Each row is a point on a tangle of strands that fork and nearly touch. The rows are in no order.
(in the rows, 128 means zero)
Points whose rows are less than 71.3 apart are linked; no others are. Some points are linked to none.
zogu: [128 186 168 117 143 143 142 143 160 144  92 149 132 170 113 180 146 124
 101 129 118 146 169 175]
Tidi: [129 188 178  99 138 135 163 145 144 165 111 123 136 159 115 183 132 113
 121 131 119 151 175 167]
Niz: [134 121  93 106 126  82 122 165 146 105 121  69 127  96 170 106 161 126
 153 148 156 133  95 100]
kepat: [114  78  96 123 133 138  90  91 110 115 123 181  96 120 128  93  96 133
 144 121 139 118 133 129]
kuzuf: [122  77  99 145 127 126 122 110 104 121 128 136 128 112 134  97  99 131
 121 115 139 120 107 104]
Tepo: [114 173 166 102 137 122 103 158 170 106  69 171 119 163 127 165 171 138
 122 163 124 127 172 178]
rugav: [121 179 124 177 134 109 177 126 138 113 154 118 122 109 115 182 151 109
  91 105 153 132 125 161]
vez: [122 110 194 129  77 151 149 119 117 132 179 127 148  94 134 154 113 101
  95 108 141 148 157  99]
rab: [116 169 143  55 135 114  90 154 137 135  97 136 115 165 144 108 137 135
 197 169 118 121 135 149]
vomaf: [130  64 153 151  97 135 119 134 117 121 131 134 172 122 141 119  96 138
  84 113 126 129 152  78]
kos: [140  86 185 137  75 140 127 136 135 101 126 125 171  96 149 129 130 134
  89 141 138 141 183  87]
timen: [126 121 149 148 115 156 107 110 142  98 128 172 104 113 125 169 133 130
  67 106 151 133 170 152]
Laviz: [154 151  90  89 156 120 111 121 142 132 104  92 107 129 127  80 138 137
 193 158 129 114  67 133]
kunuf: [145  91 103 176 128 124 131 139 118 132 128 114 176 131 123 106 108 157
  90 101 113 128 103  96]
kilin: [115  61  79 136 143 137 100  69  95 122 117 170  91 113 123  83  93 122
 151 116 129 119 110 117]
kel: [137 161  59 175 172 135 128 107 141 123 109 148  96 140  87 115 146 139
 152 145 108  96  96 162]
soloz: [107  20 103 122 125 109  90 120 102 113  99 155 123 113 156  86 109 131
 118 111 134 129 132  84]
luf: [130 204  94 112 171  93 156 158 150 134  75 114 126 160 112 138 152 124
 167 153 119 119 117 166]
kedu: [ 98  29  98 116 129  82 143 102  71 102 129 115 128 101 169 117 115 100
 133 114 136 111  85  72]
vupe: [157 184 100 136 159 131 155 120 130 158 112  98 133 152  97 118 126 131
 163 137 116 126  91 146]
Zit: [118  95 111 157 131 149  85 108 136 113 114 189 114 134 115 119 109 149
 102 104 131 128 150 146]
vuf: [132 104 112 146 128 171 146  70  92 161 180 128 113 120 105 101  82 107
 143 112 114 127  90 106]
leva: [109  83 115 180 118  87 159 148 127  68 129 107 153  88 155 159 159 122
  74 129 146 114 131  97]
ful: [124  94 154 158 101 142 115 114 136  99 133 158 129 102 135 155 129 131
  68 110 152 138 164 125]
mema: [130 174 126 136 133 131 167  98  97 152 172  95 118 121 117 140 114 109
 152 116 133 126  95 141]
tiko: [126 138 144 151 130 166 165 115 124 163 187 123 122 138 100 146 118 117
  98  86 129 144 128 137]
Nute: [129 193 114 144 167 133 165 135 145 151 111 148 105 175  99 166 149 120
 122 127 105 115 134 190]
ner: [123 169 169 119 140 136 100 161 178 127  70 167 159 188 103 143 144 160
 114 145 105 151 159 160]
rasad: [115 155 155 124 138 128  84 160 185 102  69 171 142 167 116 142 161 162
 114 158 121 141 162 167]
Gumaf: [103 121 160 126  93 135 142  93  90 125 194 138 117  87 138 167 107  92
 127 100 148 130 129 127]
kirut: [140 174 186 132 129 150 137 136 173 127  90 144 141 156 107 190 159 131
  79 127 122 158 179 161]
Komu: [145 184 120 133 144 143 172 109 114 171 147  91 122 144 102 129 115 113
 157 123 119 131 102 143]
vuvi: [129 171 151 116 135 114 120 165 164 134  79 118 165 155 118 130 138 150
 136 148 138 151 158 143]
bozel: [135 137  87 196 145 121 148 134 135 122 122 123 145 125 103 120 131 145
 101 107 133 129 100 132]
zuro: [105  88 117 127 113 119  82 134 155  84 105 163 111 105 152 120 158 142
 114 145 159 134 167 136]
zokal: [144 100  95 153 134 115 165 112  98 123 142  84 153 112 134 106 105 126
 124 116 126 116  53  86]
vavo: [124 148 200  54  95 147  79 134 139 127 120 169 118 146 138 136 126 124
 158 162 120 124 186 141]
pilir: [115 140 121 145 121 106 135 121 118 105 145 121 118  92 140 145 129 119
 130 126 161 119 126 139]
nisu: [105 104  95  94 119 103  94 124 117 105 141 122  91  86 166 108 131 123
 173 139 157 124 115 123]
Bibo: [129  84 163 151 108 172 139 126 127 161 188 137 150 130 105 127  96 122
  76  78 116 153 143  91]
sogo: [101  69 142 163 107 126 152 106 103 105 155 145 141 100 143 160 113 104
  69  97 142 129 134  99]
zas: [128 112 165 134  93 138 160 132  98 151 185  89 172 116 141 125  93 110
 113 108 131 137 115  71]
Zesut: [118 123 127 189 126 144 187 125 122 143 180  97 160 127 114 147 125 122
  79  89 126 144  96 113]
pino: [106  58  87  99 124 100  95 123 111 108 128 128  96  92 171  89 129 122
 155 131 151 130 112  99]
Gusem: [136  67  64 135 150 119 117  96 114 114 109 117 110 103 136  76 116 132
 148 130 125 114  67  98]
Dil: [120 152 158 176 106 109 180 134 129 101 151 100 155  88 140 181 156 104
  80 118 158 140 139 127]
rus: [147 136 126 118 130 146  94 133 130 148 116 129 150 157 111  79  99 157
 154 139 116 133 116 119]
num: [101  78  89 170 131  93 169 111  89  93 147 109 149 100 152 141 124 106
 101 109 137 110  75  89]
pum: [148 117 199 140  83 154 122 137 153 114 116 129 168 117 128 140 135 132
  82 135 130 154 190 107]
bon: [129 125 101 131 139 157 110  91 111 136 140 158  96 136 108 107 100 136
 150 129 125 110 117 146]
Ves: [126 197 140 106 140 111 149 128 110 145 138 133  86 134 134 173 141 108
 154 137 120 101 142 189]
zuted: [107  94 146 122  96 136 122  89  92 124 171 162 107  92 135 144  90 102
 121 102 150 130 143 116]
ran: [138 170 169 136 118 120 145 157 174 111  72 115 166 122 120 162 167 136
 105 150 144 158 184 150]
Rif: [110  54 107 107 110  98 101 153 127  98 115 112 131  99 180  98 139 137
 130 146 146 133 136  75]
dori: [133 102 145  94  94 112 111 155 123 119 124  84 148  99 168  97 128 137
 144 151 150 132 136  81]
fen: [107  56 132 106  97 129  79 121 124 105 117 163 118 102 152 100 109 131
 131 128 150 127 162 102]
tuvo: [152 166 133 112 146 168 124 111 121 179 129 129 133 179  90  94  96 136
 170 144  89 129 111 138]
Rinud: [127  94 136 158 120 171 140 109 109 164 185 135 138 132 103 111  90 125
 100  84 118 146 123 103]
Bokif: [ 93  19 129 132 101  87 134 121  90  87 122 131 141  97 171 139 131 113
 102 129 137 117 145  69]
nukon: [127 162 158 104 134 170 122 116 127 155 146 179  84 172 112 164 128 114
 111 117 103 107 154 178]
Bobob: [116  76 164 169 104 144 165 132 113 132 179 116 174 124 126 151 116 118
  59  86 127 144 130  87]
nofum: [135  94 117  95 105  95 114 168 130 111 119  68 147 100 179  96 146 138
 149 154 145 136 107  76]
vub: [101  89 115 172 123 122 178 112  83 113 174 107 157 114 141 145 112 102
  91 101 130 121  81  88]
Buf: [124 124 139 135 122 178 157  85 100 173 204 121 113 129 102 118  92 105
 136 101 118 136 109 115]
Tad: [123  63  49 138 145  94 101 158 150  98  99 117 119 110 164  89 161 144
 125 129 132 136  94  95]
bag: [128 113 166 126 111 186 115 107 137 153 178 167 115 145 100 141 106 122
  93  84 124 147 157 129]
Pab: [125 152 144 176 127 139 165 129 142 132 154 123 136 123 110 171 143 120
  72  99 146 146 134 144]
vog: [137  91 126 151 130 169  74 117 132 150 132 175 149 152 101  78  82 156
 117 101  97 138 133 116]
mopa: [122 185 103 129 175 128 138 143 144 137  79 167 109 194 100 128 153 137
 155 160  85  96 113 183]
duvuz: [138 146 164  74 106 133  91 143 130 144 120 130 145 144 133  96  98 138
 170 146 136 132 147 113]
zitev: [152 150  88 182 152 135 177 113 120 148 145  84 144 128  96 120 125 129
 123 114 121 129  64 119]
bimuv: [138 170 107 135 162 162 125 108 128 155 116 154 107 179  91 111 123 141
 158 153  85  99 113 165]
Zonu: [139 159 162 150 123 152 122 136 160 132 116 144 145 147 104 161 140 142
  77 116 129 148 166 152]
pori: [131 153 132 117 139 172 133  90 107 167 170 158  87 155 107 130 108 121
 151 126 107 104 129 159]
zifuv: [133 169 156 121 114 112 155 138 125 144 137  86 153 119 130 140 120 120
 137 131 149 142 135 128]
tepuz: [150 205  92 124 169 106 166 132 136 146  96  98 117 146 105 129 141 120
 170 146 118 117  94 157]
kapez: [129 139 102 110 125  92 131 130 111 109 143  82 118  84 158 111 130 117
 164 136 153 117  82 116]
Did: [139 174  87 120 154 107 141 113 119 117 135 107  92 112 127 121 142 120
 179 146 137 106  86 150]
gezi: [129 109 143  72 104 128  77 147 132 128 120 122 142 125 150  76 109 138
 168 150 144 136 140  91]
bufo: [129  30  56 135 143  87  96 162 138 104  93 107 141 123 167  90 151 156
 110 126 109 132 102  76]
Dor: [159  46  85 154 144 125 129 108  95 132 119 106 159 125 128  79  93 148
 114 110  89 117  65  70]
Safol: [131  95 132  72  99 127  83 125 111 127 136 128 125 109 152  74  91 130
 171 139 140 126 124  87]
lureg: [101  97 110 127 111 110  86 158 174  79 106 137 108  97 167 118 181 138
 129 164 154 147 165 129]
vafev: [127 183 131 140 160 149 144 131 147 142 114 175  96 182 102 175 155 125
  96 122 105 114 144 196]
meso: [101  34  94 131 132 120  66 129 129 107  93 174 123 124 145  77 119 145
 124 121 128 138 138 105]
nafon: [133  67 107 149 127 155  95  98 109 141 133 165 136 132 114  78  74 145
 122 101 105 134 123  98]
tinen: [121 190 112 108 169 108 139 155 144 133  81 148 110 174 116 139 151 128
 161 161 108 109 128 179]
relo: [131 160  90 167 158 155 157  89 116 144 152 132  93 137  95 139 123 123
 140 125 119 108 105 163]
suru: [137 158 159 114 118 138 114 151 146 145 108 115 164 149 120 115 112 144
 135 136 139 147 151 126]
movur: [139 147 154 160 111 118 127 159 172  92  87 124 158 115 125 152 168 142
  88 142 146 148 173 137]
gesig: [123  55  29 142 161  84 118 137 140  94 102 110  96 103 158  92 168 126
 133 129 128 133  69  96]
tazag: [120 138 134 130 110  98 124 157 149  91 113 106 131  89 151 138 167 134
 129 150 162 134 157 130]
sobe: [135  24 112 139 116  96 111 149 111 107 111 113 169 128 156 108 113 160
  98 119 107 117 134  56]
Lik: [153 150  78 173 154 116 130 157 154 129  88 111 161 140 103  98 141 161
 128 122 120 130  90 125]
Lus: [138 167 121 152 143 115 117 171 168 130  76 118 172 154 109 121 143 160
 124 132 127 147 134 138]
Mol: [132 146  83 179 152 121 124 130 143 108 112 142 122 131 104 127 141 146
 112 116 138 120 117 155]
nosir: [128 173 157  99 136 134 113 145 145 139  97 155 133 176 118 138 129 138
 140 147 118 127 154 162]
porop: [138 177  77 123 158  95 131 161 160 111  98  96 118 128 124 109 168 133
 165 148 142 126  97 142]
Kiniz: [140 194 121 119 170 153 181 119 123 189 120 119 120 181  89 142 125 116
 154 138  86 122 118 169]
viz: [118 181 199  59 120 120 118 146 130 127  90 160 107 142 150 180 154 111
 149 164 103 119 189 179]
Tutov: [125 162 160 117 153 177 165 124 133 186 162 134 104 178  87 153 134 115
 114  99  95 140 150 168]
boboz: [129  75 171 159 103 167 124 123 133 141 165 150 151 126 114 141 104 129
  49  80 120 152 158  97]
fim: [112 141 134  63 131 130  72 144 138 121 118 157 104 156 144  98 133 142
 185 166 128 115 140 143]
liv: [ 91  65 112 122 115  76 144 124  89  83 147 101 133  75 182 138 138 103
 132 129 146 116  98  86]
Surok: [126 165 154 117 154 178 147 118 134 169 155 166  84 181  94 166 143 115
  97 105 101 122 147 181]
Nimit: [126  38  86 122 138 124  95  91  94 126 109 151 110 111 135  65  92 131
 147 115 125 120  96  90]
gop: [105  66 131 128 103 106 132 101  84 107 151 140 130  86 154 131 102 109
 116 113 148 117 125  91]
Kimar: [126 171 147 137 122 114 138 138 146 110 119 118 125 113 129 167 152 123
 117 136 154 126 163 159]
ziva: [141 137  72 118 148  83 139 136 135 102 128  73 110  86 150 106 155 112
 160 139 151 119  55 117]
datip: [108 175 117  70 149  90 104 168 152 122  94 116  99 142 154 128 176 124
 192 171 130 123 128 160]
muma: [111 143 123  95 115 104 107 124 111 114 147 125  90  93 157 130 127 121
 180 137 149 116 129 146]
miva: [132  66 152 122  78 118 113 157 153  81 107 114 152  89 171 107 165 142
 111 167 136 143 187  90]
gafu: [127 123 144 132 131 186 103 105 136 153 159 184 105 165  92 133 104 132
 105 101 105 131 150 150]
fep: [126 173 177 103 122 120 114 145 170  94  79 149 117 134 136 173 179 128
 121 164 132 128 188 177]
Lok: [148 156 150 121 145 178 123 123 136 188 139 138 148 191  87  98  92 141
 146 117  84 147 133 129]
mor: [127 171 170 151 108 108 168 131 138 107 132 105 138  94 131 184 156 111
 105 126 156 142 154 145]
fad: [132 117  69 123 151 122 109 113 127 111 119 124  92 113 134  88 132 137
 167 142 138 112  87 132]
vidiv: [110 146 158 149 104 130 168 116 111 126 183 109 140  99 132 172 131 101
 103 104 149 142 122 132]
sar: [111 175 133  96 149 125 116 139 132 124 104 183  78 167 133 151 151 124
 141 153 104  82 144 195]
kula: [139 151 101 119 139 113 138 111 106 126 141  90 117 106 134 105 118 126
 165 135 147 114  82 127]
sul: [131  58 108 163 122  95 127 158 125  98 111 105 175 119 147 120 133 156
  85 126 119 118 131  73]
sakev: [ 93  65 108 160 122  69 164 143 110  61 134 102 153  83 173 162 165 107
  89 137 143 112 115  84]
mikuf: [133 176 165 151 122 127 176 146 143 149 129  93 163 134 109 165 137 120
  98 116 146 158 153 142]
Mogop: [133  82 116 162 129 166 123  97 105 155 154 152 135 132 108  98  81 132
 110  94 106 136 115 103]
giv: [148 145 200 136  98 154 130 143 163 130 104 120 174 136 112 153 143 137
  80 131 130 168 188 125]
Rukip: [162 132  57 160 161 128 126 117 146 122  97 101 126 120 104  89 136 148
 154 140 114 114  61 120]
febo: [150 185 100 176 157 120 164 152 153 148 103 107 163 150  88 133 138 143
 118 112 124 146 111 144]
vego: [114 107 128 134 106 116 129 116 107 108 148 133 123  93 145 130 115 123
 126 120 156 119 131 114]
zorap: [107  69  92 146 139 136  75 111 129 109 106 188 112 126 124  91 109 146
 117 112 131 127 138 130]
duz: [129 127 148 103  94 109 121 138 112 118 142  96 140  93 156 118 120 125
 150 140 157 130 137 102]
Vab: [114  58  46 137 152  71 138 123 118  87 123  99 103  91 169 107 160 109
 135 128 138 122  62  93]
patud: [129 201 117 135 148  99 159 138 135 129 117 111 116 132 117 156 151 118
 144 135 143 117 126 169]
lun: [120 173 106 106 144  93 116 164 159 112  93 111 119 136 132 122 169 135
 163 156 143 126 132 154]
nozop: [173 165  69 139 167 127 132 107 147 133  97  92 112 131  97  97 142 136
 175 159 111 109  58 135]
mevu: [129 198 156 135 139 111 179 139 138 145 125  94 139 131 114 176 144 110
 119 120 139 147 150 161]
vur: [135 169 187  99  98 122 145 134 115 153 142  89 151 113 134 151 110 110
 155 133 141 153 150 122]
Lotif: [121 133 124 126 127 163 133  79  99 150 185 162  81 128 112 143 104 109
 141 110 125 115 127 157]
lusi: [137 205 110 131 178 130 180 142 138 163  95 134 121 184  93 154 141 116
 144 140  91 119 123 179]
verek: [100 171 145  64 141 102 101 173 155 123  81 140 107 161 150 133 167 132
 182 181 118 121 150 163]
Lav: [131 113 133 145 135 180  86 109 139 152 141 184 132 164  95 103  95 153
 114 105  90 137 141 142]
Rubog: [142  60  77  92 135 116  86 138 138 119 106 107 120 119 162  57 128 139
 157 141 129 135  74  88]
vad: [119 149 149 113 114 106 109 155 166  93  98 125 121 106 147 142 182 134
 135 165 158 136 181 154]
sufez: [124 155 189  95 113 179 127 113 131 153 169 159  93 147 108 182 133 109
  92 101 117 137 170 157]
Gudak: [125 112 149 169 111 145 144 124 133 119 151 137 139 114 125 162 127 127
  63  95 144 142 144 125]
buviv: [114 129 150 131 107 152 152  99  96 152 205 123 127 111 123 141  96 102
 126  97 138 138 111 117]
Guzi: [131 190 115 163 149 108 164 131 139 122 136 126 107 128 112 171 151 114
 116 120 149 122 131 172]
Diser: [130 171  83 142 169 144 117 119 138 131 100 159  97 169  99 108 145 147
 163 160  95  95 103 174]
gifom: [120 151 183 101 106 162 136 100 115 148 193 152  83 118 120 190 126  98
 111  92 130 131 159 156]
nido: [129  38 162 139  84 118 130 136 113  95 127 137 167 106 156 132 116 133
  80 128 124 125 172  63]
Pog: [120 174 169  79 121 123 109 146 138 131 105 139 124 146 138 142 132 126
 157 161 132 125 169 157]
vado: [139 153 107 135 150 180 134  87 114 175 148 147  93 163  90 118 109 126
 158 140  87 103 113 152]
Tama: [119 100 162 103  91 147  98  98 108 125 164 177 107 106 133 134  92 113
 129 115 148 127 163 124]
los: [106 101  92 103 120 106  82 171 173 100 116 114 106 105 181 107 181 129
 152 167 149 155 141 116]
sakuz: [130 183 135  86 145 141 137 113  97 166 135 150  82 157 125 133 121 111
 179 147  93  86 124 173]
vozi: [131 155 192 118 114 170 138 124 147 151 159 139 119 142 104 175 135 117
  84 105 129 158 173 146]
Bife: [137 150 106 190 140 136 182 126 126 148 158  94 152 130 102 136 131 124
 102  97 132 140  88 124]
nelo: [110 126 115  88 119 115  75 160 160 111 109 125 115 121 159  96 157 141
 167 167 150 143 145 127]
Vus: [122 163 207  58  95 136  94 139 135 119 101 163 110 135 144 165 145 115
 152 166 115 122 199 164]
Tugo: [128 190 189  80 129 123 151 132 109 158 137 134 104 133 135 194 131  99
 149 128 106 125 172 181]
zedir: [118 145 149  72 120 142  81 127 122 128 127 176  97 153 134 120 116 132
 165 149 124 103 154 157]
loza: [125 139 126 155 132 141 111 112 148  93 121 178  97 129 116 174 149 136
  76 112 144 117 155 174]
bafed: [137 118 138 180 115 115 117 172 173  93  85 123 170 117 126 134 166 159
  76 130 135 143 162 124]
roset: [116  55 131 106  89 109  91 163 144  96 112 109 141 100 182  95 153 142
 129 162 141 142 164  77]
Bif: [146 121 138 178 114 108 135 171 153 113  99 107 182 122 132 128 142 158
  83 129 139 138 142 105]
desa: [150 136 135 129 122 144 156 112 101 169 165  88 155 129 117 104  89 123
 137 111 126 134  84  95]
Bik: [158  67  99 151 135 112 114 141 114 132 115 103 179 131 130  84 100 166
 103 110  99 124  91  74]
kefe: [133  88  88 141 137 155 131  59  88 139 149 131 105 108 112  93  81 116
 155 124 116 117  80 102]
Bemib: [131 115  74 213 143 105 164 134 130 108 133 116 153 116 117 139 137 136
  77  99 128 122  89 114]
sulop: [121  86 165  93  80 137  87 113 124 108 137 167 120  95 147 124 105 121
 128 130 150 127 177 109]
ruto: [155 144  46 180 162 107 134 139 153 109  94 106 131 119 102 100 149 148
 134 126 118 121  71 125]
dife: [141 100 113 182 120 108 143 164 134 111 118 106 180 122 134 128 129 155
  80 112 127 126 121  97]
lukeb: [103  19  91 104 128  92  99 121  97 109 115 127 112 105 174  87 126 121
 134 126 140 129 113  74]
kog: [ 95  61 105 157 125  78 167 126  90  79 141 103 164 103 165 156 133 110
  92 121 133 106  96  74]
burad: [144  94  73 146 147 139 121  77 107 127 120 124 102 105 118  84 105 134
 157 137 119 110  69 114]
tam: [138 160 200 108  93 142 132 128 144 124 117 131 139 122 129 165 145 122
 110 140 138 146 187 146]
vanal: [120 151 131 148 142 170 174  99 120 171 195 117 105 139  85 147 123 110
 121  99 114 136 110 149]
voto: [126   4  60 125 150  78 110 137 117 105  95 107 135 128 160  94 137 143
 114 122 106 125  88  67]
lunod: [132  56 167 127  74 126 113 143 137  84 111 137 156  94 157 118 138 142
  90 150 130 134 186  83]
dis: [123 188 150 126 132 111 131 145 159 104  97 138 115 123 128 183 171 123
 112 144 143 127 175 175]
Minu: [160 124  90 169 143 135 159 104 111 142 139  86 143 117 112 102 109 129
 127 122 113 121  53  99]
Sok: [144  93 142 158 109 144 106 143 128 144 135 136 171 134 123 102  93 151
  88 102 118 142 144  94]
vibif: [130 152 189  68  98 145  88 135 134 144 129 157 138 146 127 116 102 125
 159 149 130 130 177 119]
nuvok: [138 182 112 103 148 127 141 105 100 153 141 126  92 140 125 130 122 120
 186 147 116  92 109 166]
belad: [124 154 160  88 117 158 101 116 117 144 144 181  91 158 125 146 112 121
 142 132 118 102 156 168]
Zoli: [120 140 113 116 119  84 119 170 156 102 114  82 124  91 163 125 176 129
 150 153 158 138 133 120]
gabus: [133  76  69 200 150 130 148  91 102 126 126 127 137 115 111 105 107 133
 102 104 106 119  74 104]
vuban: [122 121 119 157 140 164  89 109 146 119 124 197 105 156 103 142 126 150
  91 109 118 122 148 172]
Baran: [136  24  65 127 148  97 114 112 107 111 102 112 122 112 151  74 123 133
 136 121 114 119  68  78]
nepa: [120 148 155 101 116 163 122  91 103 150 184 174  75 132 117 169 112 106
 129 103 122 113 152 165]
godu: [129 180 204 111 100 121 151 116 116 126 153 112 113  89 137 202 145  96
 139 128 135 141 168 166]
rup: [114 170 105 104 149 120 116 125 120 119 122 162  72 148 133 138 147 125
 164 151 120  84 130 186]
Mel: [137 193  97 109 160 106 150 112 104 133 130 111  80 125 123 139 140 111
 192 147 115  94  95 172]
tadod: [130 173 191 105 133 159 156 139 152 172 135 123 136 163  99 183 136 115
  96 108 119 164 173 156]
Pazav: [120 103 177 118 101 176 134 101 122 156 205 152 114 122 103 156 107 101
  94  80 130 152 152 111]
duf: [129 157 141 102 113 112 122 121 104 132 154 108 120 102 140 129 119 124
 165 131 149 121 126 129]
giku: [149 159 108  90 148 126 102 137 140 141 100 104 135 149 122  80 122 147
 184 157 125 126  92 129]
Durom: [141 158 187 106 117 153 124 145 148 171 122 122 169 161 106 128 101 130
 127 127 120 163 173 121]
nabul: [122  80  76 123 135  86 136 119 105  96 131  94 117  83 166 101 133 120
 140 128 148 116  68  94]
tib: [113 146 149  80 113 113  89 151 143 116 109 127 122 124 151 120 144 138
 169 163 150 132 164 143]
seg: [134 175  86 158 164 129 144 111 131 124 130 146  91 142 103 137 140 126
 142 137 125  99 114 170]
vabud: [132 160 160 125 132 146  98 148 161 137  97 160 158 177 105 126 123 152
 115 130 114 147 158 152]
motud: [132 159 166 150 106 121 167 147 129 136 141  86 165 115 129 150 134 122
 101 118 149 147 140 117]
likab: [117  44  81 107 133  81 136 112  91 100 131  90 121  97 172  99 126 108
 146 127 132 113  57  75]
melel: [136 173  74 153 153  93 145 149 147 102 112 106 117 113 118 126 160 130
 147 132 151 118 101 144]
Namum: [ 88  32 123 118 107  90 130  97  67 102 135 141 123  91 165 120 102 101
 131 109 148 119 114  77]
falu: [115  81 178 146  81 145 159 124 106 128 183 123 169 108 139 158 106 102
  77 104 128 141 141  74]
katul: [145 154 113 131 131 129 160  96  94 141 162  85 125 108 129 118 108 113
 161 124 134 121  68 122]
gisa: [148 110 119 112 120 123 103 153 131 130 109 100 157 125 142  78 110 152
 141 134 138 131 111  89]
rud: [131 126 175 114 100 161  92 127 142 125 130 163 139 133 122 136 113 136
 105 124 139 139 176 128]
rifi: [109 161 122 113 153 134 103 143 150 119  95 183 103 178 120 129 148 146
 146 155 111 100 137 180]
zetof: [121 142 128 134 143 152  90 118 156 101 110 201  92 158 114 162 149 145
  91 126 126 108 156 184]
vob: [133 177 210  83  99 127 145 127 114 157 146 108 139 114 132 176 119  99
 157 131 125 150 180 143]
Bupa: [131 204 144 113 146 105 174 140 127 154 118 102 136 140 118 168 130 112
 154 131 132 137 142 166]
Depel: [159 178  85 111 172 133 129 120 143 147  82 104 118 158 100  96 141 137
 187 165 103 109  72 148]
gobap: [124 149 105 169 157 175 164  88 124 163 177 134  91 144  77 140 131 121
 125 108 102 121 111 162]
nofu: [136  47 128 113 105 113 115 143 103 117 123 110 163 120 158  94  96 145
 116 126 129 120 121  57]
topap: [119 188 193  66 131 126 145 144 128 157  97 141 119 153 143 187 136 101
 143 150  97 126 182 180]
faf: [148 164 111 144 146 125 122 157 152 144  92 108 163 152 104  98 128 159
 137 137 129 138 111 133]
baduv: [138 121 159 166 116 163 108 137 157 140 130 150 153 142 105 146 125 151
  64  94 122 154 160 133]
mageb: [107  98 138 178 114 139 180 120 101 126 188 106 164 115 134 158 116 106
  73  92 130 137 102  90]
gito: [ 97  57 113 112 111 121  73 140 145  92 105 159 113 106 163  98 140 137
 126 145 151 142 163 108]
Lugi: [130 177 146 116 166 161 182 127 135 198 144 118 120 183  83 148 127 119
 135 117  89 139 139 164]
pivi: [137 108 140 174 120 155 129 137 135 154 147 135 163 142 110 124 110 146
  76  92 119 149 139 116]
tino: [132 186 184  77 118 123 139 128  98 165 146 121 114 129 138 172 115 103
 174 133 117 128 159 160]
nubo: [119 119 140 186 105 101 175 144 129  83 138 100 165  90 146 172 158 117
  64 126 151 130 132 104]
sidu: [118 159  94 145 141  97 132 139 140 100 127 119 108 108 133 140 153 133
 140 135 158 115 122 154]
Roda: [141 156 175 112 132 167 126 138 140 187 138 128 158 180  93 114  99 133
 132 113 107 156 151 129]
tagav: [126 163  99 151 151 123 120 146 153 123 101 145 125 150 107 126 142 150
 130 132 131 122 130 164]
babit: [120  69  78 122 122  89 111 159 137  94 117  98 121 104 178 100 155 134
 129 141 145 134 109  81]
das: [148 145 143 117 119 122 115 161 138 144 101  91 173 138 129  95 112 151
 134 138 139 143 127  99]
vikor: [151  95  96 106 130 120 103 135 127 126 114  96 137 121 144  67 115 146
 155 137 133 126  81  92]
kiga: [123 166 112  89 146 119 110 119 110 128 129 140  80 136 135 117 130 127
 184 154 124  93 118 164]
gud: [142 104 121 151 120 140 164 109  92 144 170  97 155 121 127 112  93 119
 122 108 121 129  79  84]
livi: [117 145 113 125 146 135  90 137 148 118 107 164 114 156 117 115 132 154
 140 141 127 115 137 160]
Sop: [154 170 120  97 153 144 119 120 126 166 105 112 138 171 103  90 106 139
 184 153 104 125  96 134]
gir: [141  85 129  88 105 130 103 108  94 138 148 125 134 107 141  75  73 125
 159 120 135 118 107  72]
mip: [133 140 203 103  76 148 134 118 115 147 171 122 139 100 128 153 111 101
 128 118 140 148 174 117]
vor: [139 123  98 162 141 146 105 119 133 135 119 151 136 139 105  95 109 159
 126 119 118 126 121 135]
git: [159 140  74 108 152 103 128 122 141 114 116  82 101 100 138  92 145 125
 181 145 141 116  53 124]
daluf: [125 136 198 100  92 170 139 112 123 167 199 136 121 117 110 164 110  97
 118  95 129 153 164 120]
Kem: [155  64  89 142 136 115 149 101  92 122 131  88 152 115 138  91  97 135
 127 122 108 111  44  70]
Duna: [116 194 145  81 164 125 162 154 127 163  84 155 120 189 129 150 126 111
 154 152  81 107 135 184]
zemu: [143 150 139 135 117 120 159 129 108 146 148  82 158 120 132 124 107 122
 128 122 144 137 102 109]

A fork is a point with three links. Follow the links from the first point to the second and name the forks in between, in order.
Guzi / ran -> zifuv zokal dife
zemu / num -> zokal mageb
gop / roset -> Tad
lukeb / Kem -> zorap zifuv zokal
pino / ful -> zorap

A fork is a point with three links, a tip a point with one. Leave the first point through the second and follow the links. Name the first fork or tip that comes.
mageb / Bobob -> boboz
mor / Dil -> mageb
ziva / git -> suru
vozi / tadod -> lunod
mopa / tinen -> kula
patud / Guzi -> zorap
vomaf / Sok -> Diser
muma / duf -> vad
los / lureg -> Tad
ful / Gudak -> zifuv

Follow the links from the first point to the second, and from the first to the third. Name the last point that the two ways share.
patud / duvuz / Tepo -> zifuv
vub / Safol / sobe -> zokal
dife / zetof / boboz -> zokal
nepa / kula / tiko -> Diser
Sop / rup / nepa -> kula
rab / kos / burad -> Tad
nozop / gisa / tinen -> suru

Name the points in between on the shortest way along the links from the first point to the second, in order.
Baran / Namum -> voto bufo Tad gesig Vab nabul likab kedu
Kiniz / sidu -> Lugi Tutov Surok nukon belad zedir fim rab verek datip lun porop melel
Dil / Gumaf -> mor Kimar dis fep Tepo rasad ner vabud nosir Pog tib nelo los lureg zuro gito fen sulop Tama zuted
Rukip / livi -> ruto Lik faf Lus vuvi suru Durom Roda Lok tuvo Sop giku Laviz git ziva kapez kula Did Mel nuvok kiga rup sar rifi
Bobob / kunuf -> mageb Zesut Bife zitev Minu zokal Kem Dor Bik
